Points, in no order, along strands that fork and pass close to each other.
Two points are linked if the straight distance between their rows is under 71.1. Some points are linked to none.
z686: [  3 -18  31   4  -5  11   5  20 -21   2   8   6   9 -16 -16  23  29 -25
   7 -44]
z941: [ 11 -16 -11  23 -49 -10 -22 -11 -20 -13  -5   5  19  -5 -33   4  34  19
  16  -4]
z100: [-12  -6 -34 -26  -5  25  -2  -9  54 -17   6  30 -21  -1  29  -1 -14  19
 -20  37]
z534: [-36  17  31  12  35  37  23  18  -1  -6  14  19 -24  -5  38   9 -12  10
  22  27]
z740: [ -7 -16   0 -10  37 -15   3  -5  20 -32 -27  12  26   1 -30 -24 -52 -44
  10  21]
z112: [ -4   5 -19   7  38  10  25   4 -20  22  22  17 -27   0  41  -9 -24 -12
 -21 -20]
z922: [ -1  14   9 -30   7   2 -14  34  34 -28   3 -20  -2 -14 -21 -14  13  32
  15  29]
z763: [ -2 -18   7   8  41 -17 -11  23   6 -20  -7  -5   4  -5 -41 -20 -39 -37
   6  31]
z911: [  5  28  22  13  15   5 -26  34 -27  16  27 -20  12 -20 -39  14   7 -13
  -2  -5]
z594: [ 14  38  16   3 -30  -2 -21   4 -57  30  17 -15  14  -6 -17  29  31  16
 -11 -16]
z490: [ 17  -2 -25 -23   5 -14 -45 -19  30 -15 -23 -23   3  12 -12   2  26   6
 -18  21]
z991: [ 17 -40 -17  17   2   1  -1 -18  23  -6  -5 -14 -14   3   2  15  16 -12
   1 -18]
z150: [  4   7 -10 -14   3 -11   2  32  37 -36 -19 -21   9  -5 -27 -16  -4  15
  13  20]
z80: [ 10 -23 -15   9 -26 -37 -22 -20 -19   6  10  24 -11  13   6  -8  34  35
 -10  16]
z241: [ 16 -11 -29  -8   4   0   5 -21 -17  14  21  12 -51  17  42 -24  15  13
 -29 -24]
z165: [ 11 -42 -18   9  16  22  23 -20  33  -1  -1   3 -27  -2  10   5   8 -22
  11 -18]
z389: [-21  33   8 -34  10  20  -6  31   0 -16  16   5  -9 -10  42 -19 -15  37
  -8  23]
z616: [ 19  10   4  -7  -6   2  -3   6  51  -4   0 -10  13 -12 -29  15  31 -11
   4  13]
z137: [-16   9   9  -3  56  24  28   7 -17  36 -17  22 -14   9  34  27 -54  -8
  14 -13]
z286: [ 14 -46 -24  26 -26 -16  10 -24   8   6 -11  -3  -4  10 -19  23  20 -10
  18 -25]
z543: [ -2  11  33  -3  29  22  22  14 -13  32   5 -21 -16  -7  20  33  28   8
  22 -27]
z696: [ -9  20   3 -11  -8   6   4  10  12 -27  -2   4   7 -19  10 -59 -36 -24
 -15  -2]
z162: [-25   0   8  10  19  21  17  11  33 -34   6  24  -4  -5   1  -3 -29 -15
  21  53]
z281: [ -1  44  41 -13  13  11  31  25 -14  44   0 -18  21   6 -12  48  -3   1
  17  -9]
z939: [ -4   4  22  17  22 -31 -14  32 -44  21  19 -13  17  -3 -24  21  -2  -9
   9   7]
z948: [ -1  35   8 -10 -24  11  -9  -8  24  -2  17   4  -9  -6  22 -57 -16 -16
 -30  -9]
z738: [  4 -17  -2   3  11  27  42   9  36  -8  -8  33  12   1 -30  32  18 -23
  22  -9]
z75: [-15 -34 -18   4  -5 -24  22  13 -31  17  16  13  -5  -2  27  -1 -12  13
   4 -36]
z635: [-12 -13 -28  -8  14  10  31  23  34  -2  26  24  -3  -3  14  16   2  19
   0   9]
z963: [ -5 -21 -24  37 -37  -6 -19  -7 -40  13  25   3 -18  38  18   1  -9  39
  -2  10]
z461: [  5  -5  -3   2  -2 -12  26 -35  34 -11 -19 -12   0   0  29 -38 -12 -16
  -8   3]
z104: [ -4 -20 -15 -10 -41 -14 -45 -46   3 -11 -16  -1  -2 -14  22 -33 -15  -7
 -25   3]
z544: [-18 -12  -8 -14  33   5  23 -14  36 -31 -42   9  22  -6 -13  -3 -44 -29
  28  27]
z854: [-13  20   8   2  40  28  27   9  -3  31 -31 -11  -9 -10  42  30 -41  17
  21   2]
z10: [ 16  -5  -6  22 -49 -10  -2  -3 -21 -10  -9  17  31  -5 -52  13  31 -17
  -2 -21]
z586: [ -4  -9 -23  11 -39 -16 -53 -28 -22 -23  -1   1   5 -11   7 -36 -24   0
 -26  13]
z931: [ 10  22  14 -14 -21   9  21  -4  49 -10   2  -6  32 -23 -43  21  20 -13
   7  16]
z673: [  2 -45 -12   6 -32 -20  13 -12   8  -6 -37 -12  27   8 -24  21   9 -13
  28 -21]
z942: [  2   1  -4  -3  28  -9  10 -25  31 -22 -38 -41  26   2 -10   7   1 -13
  26  12]
z548: [  1  23 -10  -6  25   3  29  -3 -10  48 -16 -19 -13  -8  52  13 -35  26
  -4 -15]
z607: [ 15   6  -2  17 -41  -7  20  12 -21   7  23  19  29   6 -41  19  22 -13
 -16 -24]
z968: [ -3  13 -15  -6  37  12 -19 -15  40 -35 -19 -46   3 -26 -23 -19 -24  -7
   4  37]
z223: [  4  11  -3 -11  18 -17  20  21  26 -31 -33 -15  23   1 -60 -10  -2  -5
  27  15]
z56: [-43   3  28   9  18  28  26  12  16 -17  13  30 -21  -7  26 -13 -36  -8
  21  40]
z858: [  3   5  15   5   9   4   6   3 -34  45   9  -9 -16  -4   9  37  26  15
  10 -41]
z214: [-11  18   8 -36  13  20 -27  44  13 -25   9  -2  -5  -8   2  -1  12  40
  -1  21]
z227: [  3  -3  13   6   2  -9  29 -13  29  -7   9  -2 -10   5  29 -36 -20  -7
  -1  17]
z267: [ 20 -14 -27 -12  -2  17  -1 -28  34 -10 -30 -20   3   0  -7  24  34  -3
   3 -29]
z41: [  7 -21  -7 -15 -10 -26 -21   7 -11   5  16  16  -7   9  18   5  34  33
 -20  -9]
z147: [ 14  35   5 -14  -6  18   7   1 -20  56 -14 -22   0 -16   8  57  21  21
  -4 -40]
z773: [  8   1  -4  32 -44  10 -32  -3 -44   7  21  11  14   6 -33  18  31  31
  16   7]
z730: [ -1  -2  -7  -4   8 -13 -27  11 -38  16  18  -4 -12  16  28   9  13  33
 -13  -3]
z561: [-28 -11 -19   1  20  21  26   6  40 -34 -18  24  12  -8   1   0 -36 -17
  17  30]
z472: [  7   1 -44  22 -22 -37 -18 -62  -2  -7 -25  -2  13   9  10 -18   2  14
 -10  22]
z448: [  9 -16 -11  24  -7 -35 -20  -4   0 -16  -9 -17   2   4  -9 -22  -5 -11
  -1  21]
z617: [  2   1   9 -18  11  24 -16  34  -1 -11   8  -4  -2  -9  13  13  21  17
  -3 -16]
z387: [ -2 -24  11  27   0  -8  10 -12 -32   6  14  11 -15  17  24 -29 -25 -29
  -7 -12]
z9: [ -3  26 -14 -13  18   6 -10 -39  44 -17 -16 -15  12 -24  10 -20 -32 -13
  -9  36]
z864: [ 12 -17 -28   4 -32 -43 -26 -39  -9  -1 -10  13 -11  25   9 -19  17  29
 -19  27]
z903: [  4  18  18  32 -37   3 -17   2 -67  18  16  10  17  -6 -31  23  25  12
   9  -8]
z597: [-12  11  27 -10  15   1  26  44   8   9  16  11  21  -1 -29  23   7  -1
  20  14]
z248: [ -4 -31 -11   4  23  37  38  -4  34  -4  -2  24 -23  -7  -8  17  19 -22
  30  -9]
z986: [  2  -6 -22 -10  29  17   8   0  -1   4  29  17 -31 -14  44 -16  -2   6
 -23 -17]
z921: [-10  -2  16  26 -24 -11   4 -11 -29  -3   2  19  -6   6  13 -52 -34 -38
 -11 -18]
z542: [-15  13  43   3  42  38  19  19  -7  13   4   4 -14  -6  19  31  12   0
  25  -3]
z717: [  8  -5 -18  -2 -24  -6 -12 -18 -21   6  10   4 -39  34  34 -29  -4  18
 -33  -8]
z532: [ 10 -15 -20 -35   6   9 -22 -38  35  -6   1  23 -25  -6  35 -28   3  -6
 -42   6]
z623: [ 12   8   2   0   6 -17  23  -3  26 -13 -48 -27  33  24 -40   7  12 -19
  24  -2]
z184: [  0 -23  17   4   6  17 -20  23  -7 -24  -4  -1   4 -20  -7   3  19 -16
   1 -24]
z287: [ 11  -5 -28 -20  -5   6  19  18  32   8  26  21  -3  -5 -10  25  34   8
 -12 -12]
z86: [ 14 -31 -22 -17  -5 -12 -49 -33  12  -6  -5  11 -16   1  23 -15   1  -5
 -40   6]
z629: [ 13  18  19  -1 -17 -10 -40  23 -26  -7  11 -28  -4  13 -31   1  39  25
  -7   4]
z571: [ 20 -12 -32 -14 -33  -7 -19 -35  16  -7 -33 -22  15   2 -21  30  39   2
  -2 -29]
z770: [-10   2  14 -13 -20  27  40  18  42 -14   7  28  31 -11 -50  30   7 -21
   7   3]
z516: [  5 -14  22   5  34  13 -19  18  12 -28 -13 -18  -3 -15 -57 -19 -21 -33
  21  14]
z591: [-21  40  19 -20  12  18  19  12   0   9  16   8  -7 -10  53 -21 -27  27
 -10   8]
z290: [ 26  -2   2 -14  -9  -9 -34  -8  34  -2   7 -16   0   5 -24  14  41   2
 -19  14]
z538: [ -9 -11  25   4  28 -17  38  11   9   2  16  13 -10   6  24 -15  -7  -6
   9   9]
z314: [ 10   4 -18  25 -14 -31  -1 -44   8 -17 -27 -14   7  15   8 -34 -15 -23
 -11   8]
z55: [ -7   1   9   4  29  25 -13  11  30 -40 -15 -31  -7 -23 -49 -11 -13 -16
  28  32]
z832: [-24  22  35  -4  12 -23  13   2 -41  28  -1  -3   5  -9  44 -19 -37  -4
  -1 -11]
z998: [ 19   8 -20 -15  15 -18 -21 -27  28 -22 -35 -41  13  14  -2   3  13  13
   0  12]
z183: [ -1   7 -10  -4 -53  -6 -23 -16 -25  -2   7  11 -17  27  28 -46 -11  24
 -30  -4]
z837: [ 14  -1  -1 -12 -25 -18 -48  13 -18 -24 -11 -21  -9  17 -25 -15  26  36
  -8  13]
z512: [ 10  42  29 -14  -6  17  19  12 -16  49 -10 -22  22 -19  -4  53  -2   6
   5 -27]
z734: [ 12   7   1 -25 -22  16 -31  15 -20  28  22  -7 -15  31  -9  32  39  24
 -22 -24]
z694: [  1 -54  -6  37 -26 -12  20 -16 -22   9  -4  14  -9  29 -15   8   5  -8
  26 -14]
z423: [-16  39  -6 -13  -2  24   4 -47  54 -18 -18   2  12 -26  21 -32 -33 -24
  -6  17]
z699: [ -4 -29  21  30  26 -15  -1   4 -36  14  13  13 -11  21   7  -4 -17 -24
   6 -11]
z282: [ -2  -9  30  23  29 -12 -10  17 -43  27  10   4   4  17 -22  30  -4 -29
  12  -7]
z238: [-16  21   3  -3   8 -11  19  -5 -35  36  -4 -14  -4  -5  54   1 -32  22
  -6 -23]
z33: [-16 -10 -37  -9   1  28  22   5  42 -16  17  33 -20  -7  24  10 -12  18
  -2  20]
z970: [  4 -12   5  24   5 -40 -20  21 -25  -8   6  -7  14  -6 -39  -5   6 -13
  13  18]
z585: [ 11  29  15 -13 -35  -1 -37  16 -39  25  18 -24   2  19 -19  23  30  31
 -12  -5]
z920: [-14  16  10   3  51  17  36   6 -26  23   7  30 -13  14  35 -15 -43 -26
  -3 -19]
z196: [ -9  -1  16   7 -10 -19  -2  -2 -15 -23 -10   3  10 -12   3 -55 -42 -32
  -8   0]
z520: [  4  17 -20 -22 -11  15  -1 -21  34   0  14  23 -16  -7  31 -45 -15 -12
 -42  -7]
z744: [  3   1  25  10 -14  13  23   2 -47  34  16   6   2  -1 -15  31  36  -4
   7 -55]
z988: [ -3  -8  27  -3  33  -4  21  29  15  -6   4   8  11  -2 -10   5  12  -9
  20  16]
z883: [ 15 -15 -20   3 -30 -16 -42 -29  -6 -13 -35 -12  23 -13 -26  12  34   8
   7 -10]
z767: [  1  -2 -21   4  -1 -10 -40 -11 -58  40   8  -1 -20  19  28  25   5  39
 -19 -11]
z641: [ 19   2 -15  -6 -34  -6  31   7  17  12  20   7  18  -2 -35  19  34  -4
 -18 -29]
z499: [ -9  39  34 -14   9   7  25  43  -5  28  25  -9  24   0 -31  34  -3   2
  13  10]
z590: [-25  49  30  -8   8   1  27   8 -11  13  14   3   0  -3  40 -40 -28  -1
  -9   2]
z21: [-12 -15  -6  21 -25 -12 -38   7 -51 -13  16   0   3  -8  14 -22 -25   6
 -11   7]
z345: [  8 -35  -9  38 -31 -17  11  -4 -27   4   4   1  -8  41  -1  -3  -7  12
  18   1]

A fork is a point with three links. Follow the links from the first point to the second and name the forks in between, in order.
z86 / z988 => z939 z314
z387 / z314 => z939
z241 / z617 => z214
z461 / z730 => z314
z548 / z561 => z214 z858

Follow the links from the first point to the second, and from the first to the third. Name the last point that the two ways share.
z767 / z911 / z543 => z314
z864 / z534 / z911 => z314
z832 / z542 / z931 => z214
z763 / z512 / z617 => z858
z543 / z770 / z112 => z214
z314 / z184 / z561 => z858
z607 / z963 / z616 => z991
z903 / z33 / z942 => z941
z837 / z738 / z607 => z941
z10 / z770 / z694 => z991

A fork is a point with three links, a tip a point with one. Leave the first point through the second and follow the links. Name the first fork or tip that comes.
z696 / z196 => z939
z472 / z864 => z767
z767 / z730 => z314
z162 / z561 => z423
z282 / z699 => z21
z597 / z499 => z858
